Each row is a point on a landscape with many valleys, with its height.
From any point a ball takes the steepest step (drop divided by distance) to one of its 3 nearest points. It stops when none of these is lower. Distance is the straight distance between rows; heights are no part of it.
k_996 (h 249): 37 -8 34 8 -17 17 26 -44 1 8 14 -44 -44 -7 39
k_731 (h 409): -7 7 41 -10 18 19 5 -21 2 15 -9 2 -42 -20 19
k_813 (h 133): 18 -1 56 -27 29 8 3 -20 -5 17 -15 -19 -22 -6 -42
k_395 (h 370): -9 19 -36 26 -34 11 -36 33 6 -33 18 32 33 -4 13
k_502 (h 419): -14 32 -30 21 10 12 -28 63 5 -40 3 38 34 8 -17
k_67 (h 536): -59 22 2 -8 24 6 3 2 -10 -2 -16 39 -11 -26 24
k_48 (h 470): 44 19 -39 70 -65 44 -48 37 22 -19 33 5 9 7 65
k_295 (h 364): -21 9 -29 3 -43 14 -18 14 1 -17 15 34 23 -18 31
k_246 (h 229): -12 -6 -19 -1 -70 7 0 -2 -9 -10 17 16 -1 -18 83
k_86 (h 302): 25 -40 27 -32 11 -26 31 -37 -3 36 -4 -48 15 23 -43
k_184 (h 350): -21 -36 -15 -55 39 -77 43 -69 -18 51 -39 -34 10 18 -59
k_906 (h 105): -13 12 69 -60 57 -6 -19 1 -6 25 -44 10 -4 -20 -77
k_452 (h 274): 18 -19 16 17 -51 15 38 -34 -5 13 32 -36 -63 -7 84
k_442 (h 277): -5 -3 68 -51 49 -1 -6 -12 -6 17 -24 1 -5 -14 -62
k_920 (h 462): -43 8 -7 -2 -13 10 -3 5 -7 -2 1 31 14 -26 32
k_270 (h 258): -5 -19 -20 -2 -87 13 26 -2 -4 -3 35 12 -11 -13 91
k_244 (h 399): -43 -27 6 -65 74 -75 15 -53 -16 55 -45 -31 13 17 -74
k_424 (h 247): 50 -55 6 4 -28 -35 39 -53 4 27 15 -57 2 20 -21
k_362 (h 541): -80 27 -7 -8 43 -14 -25 19 -5 -6 -39 56 -1 -24 -16
k_732 (h 271): 20 -3 49 1 0 5 30 -29 -3 14 6 -22 -38 -11 12
k_277 (h 349): 76 -56 -2 13 -57 -18 49 -62 8 37 16 -68 -14 21 0
k_96 (h 593): 41 52 -39 67 7 47 -32 71 16 -52 6 21 -1 19 36
k_418 (h 535): -82 37 -39 -15 67 -8 -44 52 -6 -27 -35 54 28 -1 -48
k_791 (h 549): -85 43 -9 -22 69 -25 -38 26 -10 -17 -46 53 -1 -26 -37
k_471 (h 433): -3 -38 23 -58 40 -39 23 -23 -10 34 -16 -16 10 9 -76
k_275 (h 169): 6 6 -29 17 -82 19 -13 12 2 -22 42 14 14 -9 62
k_608 (h 407): 27 15 -40 53 -51 25 -35 44 17 -31 27 16 25 7 46
k_796 (h 402): -10 18 -31 26 -16 24 -34 48 12 -40 17 28 38 -6 3
k_60 (h 193): 13 -53 -17 -37 8 -59 48 -60 -11 53 -18 -47 9 27 -31
k_222 (h 287): -12 -39 -8 -37 23 -60 40 -64 -10 50 -30 -40 14 19 -43
k_872 (h 289): 34 -15 46 -12 10 3 22 -34 5 23 4 -23 -27 3 -13
k_694 (h 438): -20 40 -41 11 49 18 -32 82 -1 -54 -5 36 39 15 -68
k_496 (h 527): 39 39 -39 78 -28 48 -51 54 20 -54 38 7 -3 24 82
k_441 (h 453): -33 11 26 -11 8 6 -1 -15 -1 3 -17 22 -31 -29 31
k_313 (h 509): 27 33 -36 53 -15 35 -46 62 18 -43 27 15 31 11 24
k_350 (h 236): 41 -17 35 17 -31 12 33 -43 9 20 20 -45 -55 0 49
k_271 (h 304): -8 -3 15 4 -37 19 32 -29 -9 9 16 -8 -39 -19 81
k_279 (h 508): -52 16 -26 0 -4 4 -21 33 -8 -12 -7 37 14 -11 19
k_668 (h 630): -39 25 33 -20 37 -2 -15 -7 -24 8 -33 31 -23 -36 -12
k_651 (h 353): 18 -39 15 -42 23 -36 35 -36 -7 28 -8 -43 14 31 -54
k_494 (h 303): -8 7 39 -3 -8 17 24 -25 -7 6 1 -4 -42 -13 41
k_457 (h 228): 55 -41 23 -2 -23 -10 34 -44 17 32 9 -50 -6 19 -19
k_882 (h 590): 42 50 -37 66 -16 43 -43 62 20 -48 21 24 6 12 32
k_462 (h 525): -76 18 -27 -11 34 1 -20 42 -8 -20 -22 43 24 -22 -12
k_291 (h 440): 21 45 -33 44 20 34 -38 59 11 -56 11 32 17 20 -12
k_252 (h 589): -60 33 38 -20 51 -5 -21 7 -9 11 -33 43 -13 -42 -16
k_10 (h 267): -12 2 -39 20 -60 19 -25 28 13 -19 29 26 30 -2 44
k_138 (h 463): 7 47 -37 25 50 36 -35 85 -2 -56 -7 30 15 13 -45
k_76 (h 346): 75 -46 17 31 -50 -8 43 -53 13 28 25 -63 -29 17 18
k_666 (h 371): -12 -31 45 -87 63 -31 3 -3 -12 26 -21 -18 15 18 -83
k_361 (h 240): 47 -40 20 -9 -12 -12 28 -34 12 21 11 -44 1 12 -29
k_179 (h 273): 27 -54 -13 -7 -14 -50 52 -56 -12 43 1 -45 15 18 -25
k_143 (h 198): 65 -30 25 23 -26 3 39 -40 11 17 18 -44 -32 18 14
k_110 (h 426): -27 26 -30 17 26 5 -37 64 -1 -43 2 46 45 3 -38

Write out the way that a ball takes from each point below.
k_732 => k_996 k_143
k_295 => k_10 k_275
k_244 => k_222 k_60
k_67 => k_441 k_494 k_732 k_996 k_143
k_252 => k_362 k_462 k_279 k_295 k_10 k_275
k_668 => k_441 k_494 k_732 k_996 k_143

Two balls start at each pair of points below. Name the first point that both come to, or write never.
k_361, k_920 => never
k_452, k_424 => k_143
k_96, k_418 => k_10
